Each row is a point on a landscape with many valleys, with its height.
A ball rolls from a point to the lowest of its 4 nearest points, and stops where none of them is lower. Distance is the straight distance between rows; heights are no part of it.
q_207: [ 63  13  17  -8  33 -10 -46 -11   3  28 -46  26  51  -5  42  43   6   4
  22  33 -24  -6  -7  10  -2 -41 -10   2 -18  15  -9 -30 -25 -18  33 -30
  23  54 -41  54 -30  24 -16   5  13   2  18 -29   7  64 -20 -16]  (h 456)
q_483: [ 44  21   5  25  16  30 -41  33 -85 -27  -9 -47  21  19 -16   0  17  37
  18   1  -7 -45  26 -24 -15 -25  10  -6  65  16 -11  23  -5 -39  -3 -41
  -5  32  23  14 -53  22 -30  -6   5 -40   5  -6  11   0 -63 -38]  (h 514)
q_656: [  5   3 -22   4  -6  -7  15 -29  57  38 -15  56  18  -9   6  35  16 -43
  13  18 -22  57 -15  24 -22  39   0  10 -73  -9 -21 -10 -49  44 -38  14
  11 -14 -39  22  22 -13  36  40 -11  11   0 -12   4  16  25  -7]  (h 550)
q_195: [ 53  -4 -12  21   9 -11   0 -28  62  46 -37  50  17   4  17  53  11 -12
  15  39 -29  68 -15  19 -17  24  -2  11 -68  -4 -18   0 -52  43 -28   0
   5  -3 -62  50  -4  -8   6  35  -7 -10  15 -12   0  53  11 -12]  (h 693)
q_486: [ 13 -21 -61  18 -26 -15  51 -10  84  64 -40  60   7  11   5  45  10 -49
   8  26 -33  72 -36  18 -34  59   3   3 -86  -8 -35   3 -51  62 -48  -2
  23 -23 -43  27  31  15  34  47 -27  -1  34 -13  22   8  44   1]  (h 692)
q_536: [ 15  11   6   7 -19  17   1 -34 -21 -16 -29 -15   6 -15  17  16 -10   8
  -8   5  -7  -7  17  -9  34 -11 -13 -14  13  17 -25 -13  -1 -13   9   4
 -10  27 -18  15   0  11 -14   5  -2  10 -11 -27  -4  34   2 -30]  (h 276)
q_422: [-12   9 -33   3  -9 -13  31 -25  60  38  -3  58  22 -13  -3  22  17 -52
  17   9 -17  47 -18  24 -29  44   3  10 -73  -9 -27 -15 -44  47 -42  17
  13 -18 -26  12  25  -8  44  40 -13  19   4  -9   9   8  36  -4]  (h 369)
q_98: [ -6   3  27  15  30  10 -54  45 -83  -4   5 -58 -17   0  -5 -38  18  28
   7  -6   4 -24  18 -35  -6 -34  27  20  82  -1  13  21   5 -53  43 -47
 -15   6  39   0 -33 -15 -47 -23   1 -34 -17  37  11 -37 -86  10]  (h 467)
q_572: [-11 -20  35   3   1  17 -19  17 -30 -23  24 -37 -26  31 -22 -24  -7  11
 -16 -17  16 -15   4  -6  -4  -3  -1 -12  22 -20  34  29  34  -6   0  13
 -10 -29  39 -25  19 -18 -11 -24   8 -29 -12  23   2 -43 -15  21]  (h 221)
q_685: [-37  13 -33  -7  -5 -28  78 -16  57  -5  13  33  -9 -21 -16 -24  -7 -46
  -8  -6  21 -17 -16  -9  16  41  15  -7 -13  13 -14 -18   6  38 -22  27
 -15 -14  -5 -34  15   8  26  -2 -14  41  18  15  -2 -27  59  -4]  (h 420)
q_652: [ 45  28  -1  15  -4  34 -37  17 -82 -27 -23 -35  29  15  -2  10   1  45
  13   2 -15 -38  28 -16  -4 -29   0 -17  47  18 -25  13  -8 -38   0 -46
  11  52   5  19 -52  38 -20   4   3 -29  17 -30  16  24 -44 -47]  (h 544)
q_854: [ -6  -4  15   6 -15  15  25 -32  -3 -32 -10 -10 -17   5  -6  -9 -22  -4
 -23 -10  12 -10   3 -13  34  16   0 -31   4  15 -13  -2  14   8 -12  26
 -22   5  -7 -17  20   6  -3  -8  -6  -1   3  -5  -5  -6  25 -19]  (h 415)
q_584: [  1  -6  32  16  19  13 -50  38 -72  -6   7 -59 -18   7  -8 -30  17  23
   3 -10   3 -17  17 -25  -3 -27  16  15  71  -8  20  28  14 -42  34 -27
  -9  -8  43  -6 -14 -20 -42 -20   8 -26 -27  40  15 -39 -71  16]  (h 428)
q_476: [-33  -3  29   4  18   9 -56  43 -81   1  20 -59 -33  -3  -2 -51  13  37
   1 -20   3  -6  24 -28   6 -29  22  18  85 -15  13  18  14 -59  59 -49
  -9  -3  39 -20 -19 -24 -45 -26   1 -17 -24  44  13 -40 -72  28]  (h 397)
q_758: [-79 -16 -27 -38  -7 -14  26  60  12 -17  85 -20 -38   1 -25 -39   2  29
 -26 -41  39 -21  -5  24 -22  -8  -9  23  25 -29  52   6  58 -25   6  30
   6 -41  63 -57   2 -21  25 -28  18  17 -27  16 -24 -39  15  70]  (h 58)
q_662: [ 92  16  45   1  57  -4 -79   1  -4  30 -60  33  61  16  46  39  19  14
  29  40 -30  -7 -28   5   1 -47  10 -16 -28  37  -6 -30 -24 -30  36 -70
  43  76 -48  40 -46  52 -16   3  18 -15  44 -21  33  41 -33 -32]  (h 483)
q_513: [-34   7  26   3  27   8 -58  47 -90   4  17 -58 -34  -9  -1 -58  13  46
   9 -17   1  -7  25 -35   6 -39  29  21  90 -10   7  15   3 -62  58 -60
 -14  10  36 -15 -33 -20 -50 -27   0 -23 -15  39  10 -38 -87  18]  (h 520)
q_964: [ 43 -13 -31  27  -6  -7  22 -21  77  51 -45  56   5  12  12  56  10 -20
   8  38 -30  79 -29  15 -13  45  -1   5 -77  -6 -25   7 -55  56 -38  -2
   7 -10 -65  40   7   5  14  44 -16 -13  27 -15  10  38  23  -7]  (h 663)
q_887: [ 29   2  24  24  18  23 -40  30 -71 -21  -3 -55  -2  19 -19 -11  13  22
   9  -7   0 -32  21 -25  -7 -22  10   6  64   1  11  35   9 -31   8 -21
 -13   0  35   7 -23  -4 -38 -17   5 -34 -19  24   6 -26 -65 -11]  (h 526)
q_413: [  5 -18  35  10   4  21 -28  15 -43 -24  11 -44 -20  29 -21 -17  -1  13
  -9 -14   7 -19  10 -12  -1  -7   0  -8  32 -13  26  34  29 -12   1   6
  -9 -24  37 -11   9 -18 -20 -22   5 -33 -19  25   2 -39 -26   9]  (h 800)
q_878: [ 89  10  18  14  48 -17 -38 -15  35  35 -39  43  48  10  30  60  17   7
  30  47 -26  16 -16  21 -15 -32  -3  -3 -43  11 -10  -7 -37   8  11 -23
  16  39 -56  61 -37  13 -17  10  10 -12  27 -21   5  67 -10 -18]  (h 130)
q_609: [-72 -16  13 -25   6  14 -28  46 -49  -5  53 -42 -43   5 -13 -49  15  41
 -27 -49  18  -6  19   0  11 -12   3  -5  58 -35  18   2  45 -60  55 -11
   1 -23  52 -55  12 -27  -3 -31   8   3 -22  36  13 -41 -22  63]  (h 222)
q_267: [-89 -38 -53 -32 -40 -28  54  64  45 -24  90 -21 -40 -13 -34 -32 -20  25
 -22 -26  39  -9  -5  17 -28   3  -7  59   3 -10  56  20  51  15 -21  39
  20 -70  59 -55  -6 -16  30 -26   4  33 -22  14 -61 -40  41  46]  (h 279)
q_659: [-64 -24 -29 -27 -29 -31  47  41  40 -21  75 -11 -38   5 -27 -40 -37  17
 -14 -15  36 -15 -20   9 -27   3  -8  26  -9 -15  51  23  52  24 -25  33
   3 -52  49 -42   5  -7  17 -28   8   6  11  14 -42 -45  34  46]  (h 213)
q_257: [ 79   4  10  13  36 -14 -23 -20  44  38 -35  44  37   2  29  61  15   3
  28  44 -22  33 -10  19 -12 -16  -6   8 -44   4  -8  -8 -40  20  -4  -7
   6  22 -57  61 -28  -2 -10  17   5  -9  16 -18  -3  69  -7 -14]  (h 332)
q_598: [ 46  26   6  -6   3  11 -48   1 -53   1 -47   4  42  -1  35  21 -11  31
   9  19 -26 -21   8  -5   7 -43  -7 -11  14  21 -22 -27 -16 -46  35 -59
  33  70 -22  31 -41  48 -14   5   9  -4  32 -47  22  50 -31 -32]  (h 443)
q_147: [ -5   9 -17   0  -1  -9  17 -34  52  32  -9  54  23 -20   7  27  18 -46
  15   9 -14  43  -9  22 -17  36   2  11 -61  -6 -20 -20 -47  37 -29  19
   4  -9 -33  12  26 -12  39  37 -10  19  -7 -10   4  14  26 -10]  (h 517)
q_274: [ 61  11  10  -2  29 -13 -33 -22  20  28 -36  34  40 -14  38  48  10   1
  21  35 -25  11  -5  15  -2 -33  -8   8 -25  12  -8 -25 -30  -1  23 -12
  10  39 -44  55 -19   6 -11  11  10   3   3 -23  -2  66 -13 -15]  (h 207)
q_264: [ 41  10   8  -2  20  -9 -25 -30  24  27 -37  31  32 -21  33  41  10  -9
  16  27 -17  20   2  14   3 -18 -12  12 -32   7  -7 -24 -33   6  14   3
   2  23 -41  45  -5  -2   0  19   4  12 -13 -21  -8  59  -4 -17]  (h 280)
q_918: [ 25  15   5  -5  -2   2 -16 -36  -3  10 -39  12  24 -28  33  30   1  -5
   1  14 -13   5  11   6  21 -19 -12   6  -5  13 -18 -28 -20  -9  20   1
   0  32 -33  34  -2   6  -2  17   3  20 -14 -28  -6  52  -1 -20]  (h 323)
q_717: [-36 -14  -7 -13 -20 -22  52   8  35 -27  39  -4 -35  18 -23 -41 -40  -1
 -17  -6  28 -18 -21 -12   2  19   1 -13 -13  -6  23  13  36  31 -22  29
 -14 -28  21 -38  15   2   5 -25   0  -4  31  12 -22 -43  38  21]  (h 737)
q_972: [ -4  11   7   2 -13  13  17 -43   7 -15 -24   4   1 -21  12   5  -4 -17
 -16  -4   0   1   8  -6  38  11  -5 -14  -2  16 -23 -21  -5   0   3  20
 -19  15 -24  -1  17   5   5   9  -6  17 -13 -13  -3  18  24 -21]  (h 352)
q_498: [-41 -19  29  -7  13  12 -43  38 -52  -4  33 -47 -34  10 -11 -40  14  24
 -17 -35  16  -7  13  -5   3 -16   4   3  55 -28  30  18  37 -43  46 -16
   0 -26  48 -34  10 -29 -14 -28   6 -11 -29  40  15 -47 -37  50]  (h 317)
q_587: [-31 -12  31   3  16  10 -53  40 -71   0  21 -54 -32   0  -7 -45  12  32
  -3 -25   5  -6  19 -24   8 -26  17  14  72 -18  19  20  20 -55  52 -37
  -5 -13  40 -21  -3 -27 -38 -23   1 -17 -30  44  15 -43 -66  32]  (h 347)
q_361: [-23 -15  14   0 -14   2  26   3   6 -33  24 -16 -29  30 -20 -32 -31   2
 -20  -9  19 -18 -10 -11   5  15   1 -26  -4  -7  19  18  31  16 -20  29
 -18 -22  23 -31  19  -3  -2 -22  -2 -21  15   9 -10 -38  23  13]  (h 575)
q_725: [-59 -17   2 -31  -1  -4   2  48  -2 -16  65 -22 -31  13 -20 -39  -3  21
 -22 -37  31 -19  -8  17 -21  -6  -8   3  18 -36  50  14  52 -17  11  21
   2 -35  61 -48  16 -21  17 -31  18  -5 -16  21 -10 -45   6  66]  (h 268)
q_481: [ 19  -7  21  19 -17  29  -3 -11 -43 -34 -11 -39 -14  19 -12   2 -17  21
 -10  -7   2 -18  15 -20  20  -5  -1 -21  26  11  -3  22  18  -5 -15   8
 -12   2  12   0   2   1 -23 -11  -5 -22  -8  -3  -1  -3 -12 -28]  (h 596)
q_403: [ -1  14  -1  -1   6  -3   5 -41  35  19 -16  41  22 -29  12  25  15 -39
   4   6  -9  30   2  15   6  21  -7   8 -41   4 -15 -28 -36  21 -11  20
  -3   2 -35  13  20  -9  29  32  -5  27 -17 -13  -5  25  21 -16]  (h 423)
q_451: [ 45  16   3  24   2  33 -31  20 -80 -33 -13 -47  14  19 -14   7   5  36
  15   0  -6 -41  28 -19  -7 -23   2  -8  57  14 -17  25   4 -33  -5 -29
  -2  30  17  14 -41  22 -29  -3   3 -34   2 -10   9   7 -50 -40]  (h 510)
q_790: [-44 -19  -9 -17 -20 -20  40  20  27 -25  51  -8 -35  22 -23 -41 -39   6
 -16  -7  30 -17 -19  -2 -13   8  -4  -5 -15 -14  37  22  42  26 -24  34
 -11 -35  35 -36  14  -4   8 -27   4 -11  24  13 -22 -46  30  31]  (h 763)
q_340: [ 36  -2  -7  14   9 -10  -5 -31  54  39 -29  52  19  -8  17  45  12 -21
  20  32 -26  58  -7  19 -14  20  -4  14 -65  -5 -14 -11 -50  38 -24  10
   8  -3 -50  43   3 -13  14  37  -4   0   2 -14  -4  45   7 -12]  (h 699)
q_719: [ 23  -1 -14   9  -2  -7   1 -30  57  41 -24  54  19  -8  11  41  15 -30
  14  24 -25  58  -9  24 -15  29  -5  13 -71  -7 -20 -11 -52  42 -31  11
   8  -9 -46  34  14 -12  26  40  -9   3   0 -11   1  33  14 -10]  (h 707)
q_701: [-15  -4  11   3 -17   7  32 -21   9 -34   3 -13 -25  15 -15 -20 -25  -8
 -23  -9  17 -16  -5 -18  29  20   1 -31  -3   6  -5   3  20  14 -16  28
 -25  -7   1 -25  19   4  -1 -14  -5  -8  14   1  -9 -24  27  -8]  (h 414)
q_576: [ -4 -11 -66  10 -27 -21  54 -14  77  59 -23  61  14   5  -2  34  12 -56
  18  20 -31  62 -34  21 -43  56   5   7 -87 -13 -36   0 -46  60 -53   3
  27 -28 -26  21  35   8  42  45 -27  12  30 -18  23   2  49   3]  (h 697)
q_647: [ 41   6  13  25   4  29 -30  17 -69 -27  -8 -52   6  22 -15   0   7  29
   9  -2  -5 -36  26 -21  -3 -18   6  -4  57  10  -3  29   9 -25  -6 -18
  -8  13  23  11 -31   5 -36 -11   2 -33  -7   4   7  -3 -51 -29]  (h 518)
q_18: [ 26  11   3  11 -23  23  -5 -25 -43 -25 -29 -27   5  -1  10  13 -15  21
  -5  -3  -6 -16  20 -14  27 -17 -10 -17  30  18 -25   1   7 -16   2  -8
  -8  28 -10  15 -10  16 -22   1  -1  -2  -4 -25  -1  34 -10 -36]  (h 277)
q_177: [ 72  18  24  -7  40 -10 -58  -5  -7  27 -49  27  57  -1  45  43   8  10
  22  35 -27 -13 -14   7  -1 -49  -1  -6 -16  23  -7 -34 -26 -26  42 -49
  31  67 -41  50 -38  39 -13   2  18  -3  29 -26  17  55 -26 -20]  (h 553)
q_864: [-58 -18  14 -27   8   6 -16  47 -26 -11  56 -31 -32  12 -18 -40   8  24
 -24 -41  25 -15   3  15 -10  -9  -4  -4  35 -36  40  11  49 -35  30   9
  -3 -30  58 -49  19 -24   8 -28  16   0 -23  28   4 -47  -9  64]  (h 370)
q_494: [ 26  -8  28  25   4  27 -29  16 -59 -26  -4 -53 -11  24 -19  -8   7  20
   0  -7   0 -25  19 -18   1 -16   5  -5  50   0  13  35  19 -16  -1  -7
 -10  -7  32   1 -12 -11 -32 -17   5 -34 -20  18   3 -20 -42 -13]  (h 676)
q_333: [ 37   9   6   2  15  -7 -18 -33  32  28 -31  35  29 -21  26  42   9 -14
  15  25 -19  35  -1  19  -1  -5  -9  17 -36   7  -8 -22 -41  16   3   8
   2  14 -43  45   1 -10   6  26   3  10 -14 -18  -8  55  -3 -15]  (h 304)
q_863: [-30 -20  18 -12 -10  -2  13  18   0 -26  43 -17 -29  31 -23 -35 -25   9
 -16 -18  23 -16 -14   1 -11   5  -2 -18   0 -22  36  23  40  12 -17  27
  -9 -31  36 -34  20 -10   4 -25   9 -24   8  14 -13 -47  12  28]  (h 721)
q_37: [ 59  19  19  -9  26   0 -61   2 -33  16 -53  19  51   3  44  27  -4  23
  16  27 -27 -19  -7   0   8 -46  -3  -9  -7  24 -13 -37 -21 -44  45 -65
  40  76 -33  37 -42  51 -15   4  18  -8  36 -39  24  47 -31 -28]  (h 542)
q_703: [ 34  10  19  24  24  22 -44  40 -78 -18  -5 -56   1  14 -18 -12  22  24
  13  -5   0 -40  22 -30 -13 -27  14   8  73   7   6  27   3 -40   9 -34
 -13  13  34   8 -40   0 -42 -16   5 -41  -9  19   9 -24 -76 -14]  (h 519)
q_895: [ 62   0  -1  14  21 -13 -13 -28  56  40 -33  47  26  -4  22  56  12  -3
  21  39 -26  49  -9  20 -12   2  -6  12 -58   0 -11  -8 -47  32 -14   0
   4  11 -59  55  -9 -11  -4  27   3 -10   9 -15  -6  59  -4 -16]  (h 522)
q_539: [-27  20 -34  -6  -4 -18  54 -27  56  18   8  54  20 -28 -10   8  21 -61
  14  -2   1  18 -11  18 -18  46   8   4 -49   2 -22 -21 -28  44 -36  25
   6 -15 -13 -11  24  -4  47  27 -13  42  -1   1  10  -8  50  -5]  (h 167)
q_712: [-68 -18 -16 -37 -10 -19  21  54  18 -18  81 -17 -33   3 -25 -39  -9  23
 -21 -33  37 -19  -9  21 -25  -6 -12  21  12 -28  56  12  55  -8  -2  32
   1 -40  60 -53   6 -16  23 -25  17   4 -16  16 -24 -44  16  63]  (h 161)
q_312: [ 43  15   7  -6  14  -4 -27 -25  -2  16 -39  19  37 -20  38  35   2   3
  14  25 -19   0   4   9   8 -35 -13   6  -8  15 -13 -30 -20 -17  31 -12
   9  43 -39  50 -14  14 -10  12  10  14  -2 -28   1  63 -14 -18]  (h 298)
q_700: [-12 -21  31   3  -6  11  -1   8 -17 -28  24 -30 -26  34 -22 -26 -18   8
 -15 -13  17 -15  -1  -5   0   6  -1 -20   5 -14  32  26  36   6 -13  21
 -14 -25  33 -24  19 -12  -7 -23   8 -28   2  14  -4 -42   4  16]  (h 576)
q_85: [ 10  14   5  -5  -1   5  -5 -41  18  12 -27  23  20 -33  25  24  11 -21
   0  11  -8  20   6  10  19   2 -10   4 -19  10 -15 -27 -27   9   6  14
  -6  16 -33  21  13  -3  12  24   1  23 -21 -17  -6  40   7 -17]  (h 326)
q_176: [-61 -12  22  -5  13  14 -59  40 -81  -2  39 -58 -47  -8  -6 -58  11  53
  -4 -37   2   4  33 -27  19 -27  19   9  87 -21   7   9  21 -65  66 -47
  -2  -9  41 -37 -14 -29 -39 -27   0  -7 -22  43  12 -37 -59  34]  (h 386)
q_238: [-81 -23 -37 -40 -13 -19  37  65  24 -21  89 -20 -42  -6 -30 -36  -2  30
 -23 -40  40 -22  -5  23 -23  -6  -6  36  19 -23  53   8  61 -18  -1  34
   6 -45  63 -63   0 -18  28 -27  17  22 -30  16 -37 -36  22  68]  (h 186)
q_165: [-43 -10 -46 -10 -19 -46  95   8  67  -8  29  18 -31 -12 -25 -40 -32 -28
  -7   4  27 -25 -19 -24  11  31  12   6  -6  12  12  -1  26  47 -22  26
 -12 -35   9 -35  10   9  13 -18 -14  40  39  25 -24 -40  65  11]  (h 783)
q_733: [ 36  21   4  -7  -6  11 -29 -11 -44   0 -41  -2  32 -10  32  24 -12  22
   7  14 -21 -19  11  -4  14 -41 -11  -7  19  18 -26 -22 -10 -38  31 -38
  17  58 -21  34 -31  34 -19   5   8   1  14 -44   9  58 -19 -31]  (h 299)
q_227: [ -5 -16  24  11 -17  13  14 -11 -11 -34   8 -26 -26  27 -20 -18 -26   5
 -18  -9  16 -17  -4 -13  16  11   0 -30   2  -1   9  18  26  10 -17  23
 -18 -12  15 -23  19  -3  -9 -16  -1 -24   7   6  -7 -31  12  -1]  (h 468)
q_362: [  6 -14  28  14 -11  23  -4  -6 -30 -35   4 -37 -21  31 -19 -10 -16   9
 -12 -11   9 -17   8 -14  13   0   0 -26  16  -4  11  27  25   2 -15  17
 -15 -12  20 -13  14  -5 -19 -18   0 -26  -5   8  -4 -27  -5 -12]  (h 549)
q_604: [-41 -10 -31 -12 -22 -38  77   7  53 -17  30   8 -34   3 -19 -42 -40 -18
 -14  -2  28 -23 -24 -20   9  26   7  -4 -12   6  13   3  29  38 -26  29
 -13 -30  12 -39  12   7  10 -21  -8  19  39  18 -23 -43  52  12]  (h 767)
q_904: [-26  16 -49  -6  -9 -23  66 -21  62  30  12  60  20 -26 -15  13  21 -63
  25  -1  -4  22 -13  20 -34  49   7  12 -54  -3 -29 -15 -26  49 -46  17
  14 -20  -9  -6  25  -5  48  31 -23  43   2   0  13 -12  56  -4]  (h 197)
q_190: [-32  16 -18  -8  -3 -11  64 -26  45  -8   4  32  -1 -22  -8 -14   2 -49
  -7  -7  17  -5  -9  -1  20  41   8 -13 -19  13 -18 -22  -5  29 -17  27
 -16  -6 -11 -28  20   7  28   7 -13  33   5   6   1 -18  51 -10]  (h 259)
q_178: [-27  21 -20  -7   1 -12  52 -29  46   1   2  40   9 -28  -4  -7  10 -52
  -2  -9  12   1  -7   4  11  40   6 -10 -26  12 -22 -26 -14  31 -16  29
 -11  -4 -17 -21  24   3  33  15 -12  39   0   1   4 -11  51  -9]  (h 220)
q_38: [ 32  20  -1  -4  -7  10 -22 -22 -35  -2 -40  -2  31 -15  32  25 -11  17
   3  14 -16 -11  15  -1  17 -36 -16  -6  16  19 -23 -22  -9 -29  28 -24
   7  49 -26  33 -20  25 -16   7   6   9   2 -37   6  56 -10 -28]  (h 265)
q_424: [ 13  13   7   0 -11   9  -3 -37  -5  -4 -32   3  12 -25  25  19  -5  -6
  -7   4  -6   3  13   1  32  -8 -13  -3   6  16 -18 -24  -9  -8  14   7
  -8  26 -27  18   6   8  -2  12  -2  21 -15 -26  -5  40   9 -24]  (h 311)
q_770: [-34  14 -51 -10  -4 -39  92 -14  68  11  18  47   2 -32 -23 -13   9 -63
  14  -5  19 -12 -12  -2  -5  47  20   7 -18   9 -14 -14  -4  50 -30  21
  -1 -24   0 -27  15   4  33   7 -19  60   6  21   1 -26  68  -3]  (h 334)
q_305: [ 19 -10 -36  17 -14  -8  23 -19  71  53 -32  58  11   3   6  40   9 -38
  12  29 -31  74 -25  22 -23  46   0   8 -83  -8 -27  -3 -54  53 -45   5
  16 -18 -49  30  18  -4  31  45 -19  -3  19 -13  12  21  27  -6]  (h 626)
q_889: [ 46  19   5  -9  12   0 -35 -14 -21  14 -49  14  42 -15  41  34  -4  11
  13  23 -21 -13   1   5  10 -43 -10   0  -1  18 -15 -31 -18 -31  38 -35
  21  59 -32  43 -24  30 -17   7   9   8  13 -35   7  61 -20 -23]  (h 371)
q_793: [ 22 -20 -48  20 -21 -14  38 -16  80  59 -42  60   5  13   7  44  11 -41
   9  29 -35  75 -31  16 -25  58   1   4 -87  -9 -29   3 -54  59 -46  -2
  19 -21 -50  29  25   9  27  46 -25  -3  32 -14  19  16  33  -1]  (h 659)
q_430: [-31 -16  -3  -8 -17 -12  48   4  27 -28  30  -5 -30  21 -18 -37 -39  -6
 -19  -9  24 -21 -21 -15   7  19   2 -19 -10  -2  16  10  32  28 -23  30
 -20 -23  17 -35  17   6   5 -22  -2  -7  28   8 -16 -38  35  13]  (h 698)
q_198: [-14  20  -3  -4  -1  -3  21 -39  36  10 -12  35  14 -30  10  10  14 -43
   0  -2   1  19   0  14  12  29  -4   0 -31  10 -20 -29 -27  24 -10  26
  -6   3 -26  -2  22  -6  31  26  -5  31 -17  -8  -2  11  32 -13]  (h 275)
q_224: [ 19  12   7  -3   4   0 -13 -36  19  17 -30  27  24 -30  31  33   9 -18
   4  15 -13  20   7  12  14  -6 -13  11 -20  11 -13 -29 -31   7   7   9
  -3  18 -37  33   8  -4   9  23   3  21 -18 -22  -8  49   5 -20]  (h 305)
q_546: [-68 -34 -53 -19 -43 -48  70  38  58 -14  64  -6 -44  -3 -30 -44 -49   6
 -13  -2  32  -9 -22  -8 -15  10  -8  38 -10  -4  43  21  43  45 -26  25
   7 -65  37 -39   4  -4  13 -25  -5  26  27  18 -55 -45  51  34]  (h 228)
q_552: [-22  22 -14  -6   2  -6  36 -33  44   9  -3  42  16 -29   2   4  14 -51
   1  -6   2  13  -5  12   5  39   2   0 -37   6 -21 -25 -26  33 -17  25
  -8  -4 -22  -9  25  -2  37  25 -12  34 -10   0   4  -1  41 -14]  (h 218)
q_244: [ -7  17   4  -1  -2   5  11 -44  23   3 -21  25  15 -29  16  13   8 -31
  -7   1  -1  13   6   6  23  16  -7  -2 -20  15 -17 -29 -23  10   0  20
 -12  10 -31   6  19   0  20  22  -5  27 -17 -15  -4  22  23 -21]  (h 346)
q_775: [ 30   3  12  20 -17  30 -11 -13 -54 -33 -14 -42  -2  15  -7   9 -10  26
  -1  -4  -6 -24  24 -20  20 -16  -6 -19  38  13 -15  22  12 -17 -10  -7
  -9  16   7  10 -14  11 -29  -8  -3 -19  -6 -11   1  14 -20 -35]  (h 417)
q_329: [ -1  -4 -42   9 -16 -15  35 -22  67  45 -15  60  18  -1   1  32  13 -49
  18  17 -25  62 -24  21 -34  51   2  11 -83 -11 -30  -8 -51  52 -49  11
  17 -19 -32  20  28  -4  43  43 -19   8  19 -12  14   6  36   0]  (h 523)
q_615: [-32  20 -38  -9  -2 -23  73 -22  61   6  12  51  11 -29 -14  -7  14 -62
   9  -8  10  -2 -10   6   1  45  11   2 -27  10 -22 -22 -12  42 -25  25
  -5 -14  -9 -22  18   2  39  14 -17  48   0  12   4 -17  59  -9]  (h 236)
q_56: [ 41  17   2  21 -13  32 -23   2 -73 -31 -18 -39  16  14  -6  11  -7  37
  11  -2 -12 -35  28 -17   6 -22  -2 -14  49  18 -22  19   5 -31  -5 -25
  -2  33   6  19 -35  23 -30  -2   2 -26   2 -19  10  20 -37 -42]  (h 501)
q_380: [ 11  -2  18  16 -20  25   6 -25 -30 -33 -16 -29 -12  11  -5   2 -17  12
 -14  -6  -2 -12  16 -16  29  -1  -3 -25  21  16 -13   8  13  -6 -10  11
 -16   6  -2   0   8   6 -16  -7  -8 -10  -4 -11  -2   6   4 -30]  (h 435)
q_655: [-23 -22  33  -6  10  13 -31  31 -36 -13  33 -40 -28  23 -16 -30   1  13
 -16 -25  18 -13   0   2  -4 -10  -3  -7  32 -27  38  25  37 -20  21   3
  -3 -30  48 -26  20 -25  -8 -26  13 -21 -23  31   6 -49 -21  40]  (h 717)
q_492: [ 42  27  -4   9 -13  28 -29   3 -71 -20 -30 -26  26   5   9  16 -10  38
   9   7 -16 -31  23  -9   7 -34  -7 -15  38  19 -28  -2  -4 -40   8 -43
  15  56  -8  24 -40  35 -22   3   2 -15  18 -39  13  38 -31 -41]  (h 531)
q_731: [ 26  16   1   5 -17  16 -10 -26 -34 -14 -33 -14  14  -7  19  19 -11  18
  -1   4 -12 -12  20  -8  27 -24 -11 -10  23  18 -27  -9  -2 -26  13 -12
  -2  39 -21  26 -11  20 -18   4  -2   6  -6 -35   1  47  -6 -35]  (h 243)
q_702: [-76 -22 -31 -35 -21 -27  39  57  31 -21  85 -16 -37   0 -26 -39 -16  25
 -19 -27  39 -20 -11  22 -28  -2  -9  37   5 -21  59  19  55   3 -13  32
   8 -52  60 -52   1 -17  23 -26  13  13 -14  12 -37 -44  26  57]  (h 187)
q_951: [-46 -21  25 -13  10   9 -34  40 -41  -6  40 -40 -31  13 -13 -37  13  24
 -20 -35  17  -7   8   3  -3 -12  -1  -1  45 -30  36  16  40 -39  38  -3
  -2 -29  48 -37  16 -28  -3 -28  10  -6 -24  34  10 -47 -25  52]  (h 425)
q_57: [-39 -18  31  -6  14  14 -45  38 -61  -1  29 -50 -33   6  -8 -44  15  28
 -11 -30  10  -8  18 -11   6 -19  10   6  65 -27  24  18  28 -49  48 -24
  -3 -20  46 -30   4 -31 -21 -25   4 -12 -29  43  17 -43 -47  42]  (h 287)
q_406: [ 33   0  15  24  -9  30 -19   5 -60 -31 -12 -46  -1  17 -17   6  -6  25
   2  -3  -2 -30  23 -21   9 -15   0 -13  44  12  -7  27  15 -16 -11  -7
 -10   9  17   9 -17   7 -31 -11  -1 -30  -9   0   2   0 -33 -30]  (h 521)
q_216: [-61 -21  23 -17  10  13 -45  43 -57  -4  44 -47 -43   4 -11 -49  15  38
 -20 -40  13  -4  19  -6  12 -18   9  -3  64 -27  20  10  33 -57  60 -22
   1 -22  47 -46   9 -28 -13 -30   5  -1 -26  42  15 -43 -38  50]  (h 242)
q_524: [-19  13   2   1  -7   5  32 -39  22 -14 -12  20   0 -19   4  -3   0 -33
 -16  -6   9   1   2  -3  29  26  -1 -17 -11  17 -20 -21  -5  14  -6  28
 -20   7 -19 -15  26   6  19   9 -10  26  -5  -5  -1   2  39 -16]  (h 322)
q_508: [-23   1   0   1 -16   3  45 -25  21 -25  -1   3 -19   3  -8 -20 -20 -20
 -22  -9  17 -12  -7 -12  33  29   3 -30  -8  11 -10 -10  12  18 -13  29
 -23   0  -6 -26  20   7   7  -6  -9  11  12   0  -7 -18  41  -9]  (h 372)
q_801: [100  14  39   4  63 -13 -62  -5  18  34 -48  37  66  19  38  52  21  10
  38  43 -25  -1 -24  13  -9 -44   7 -15 -37  28  -8 -18 -27  -9  28 -49
  33  63 -56  51 -48  35 -16   1  12 -14  41 -22  21  52 -19 -27]  (h 405)
q_357: [ -5 -18  37   9  12  17 -44  28 -58 -12  13 -52 -22  16 -15 -28  12  18
  -5 -15   9 -15  14 -15  -2 -18   7   6  52 -15  31  29  24 -30  24 -13
  -7 -22  45 -11   6 -23 -29 -23   6 -27 -25  36   9 -42 -49  23]  (h 700)
q_699: [ 17   7  -2   3   7  -5  -5 -37  44  29 -21  46  24 -21  19  32  17 -28
  10  21 -17  42  -2  21  -9  20  -7  14 -55  -1 -12 -20 -46  28 -16  18
   0  -1 -43  30  11 -14  24  33  -3  11 -13 -13  -4  34  12 -15]  (h 621)
q_610: [-55 -19  -6 -27 -11 -18  25  41  15 -23  69 -15 -31  15 -23 -41 -21  16
 -14 -23  35 -19 -17  14 -21  -1  -7   6  -2 -28  52  21  49   6 -12  29
  -1 -42  53 -44  11 -13  18 -28  13  -6  -2  14 -22 -45  20  54]  (h 253)

For each start below, name the point where the ball stops.
q_647 | q_731
q_483 | q_731
q_717 | q_539
q_430 | q_539
q_703 | q_609
q_887 | q_609
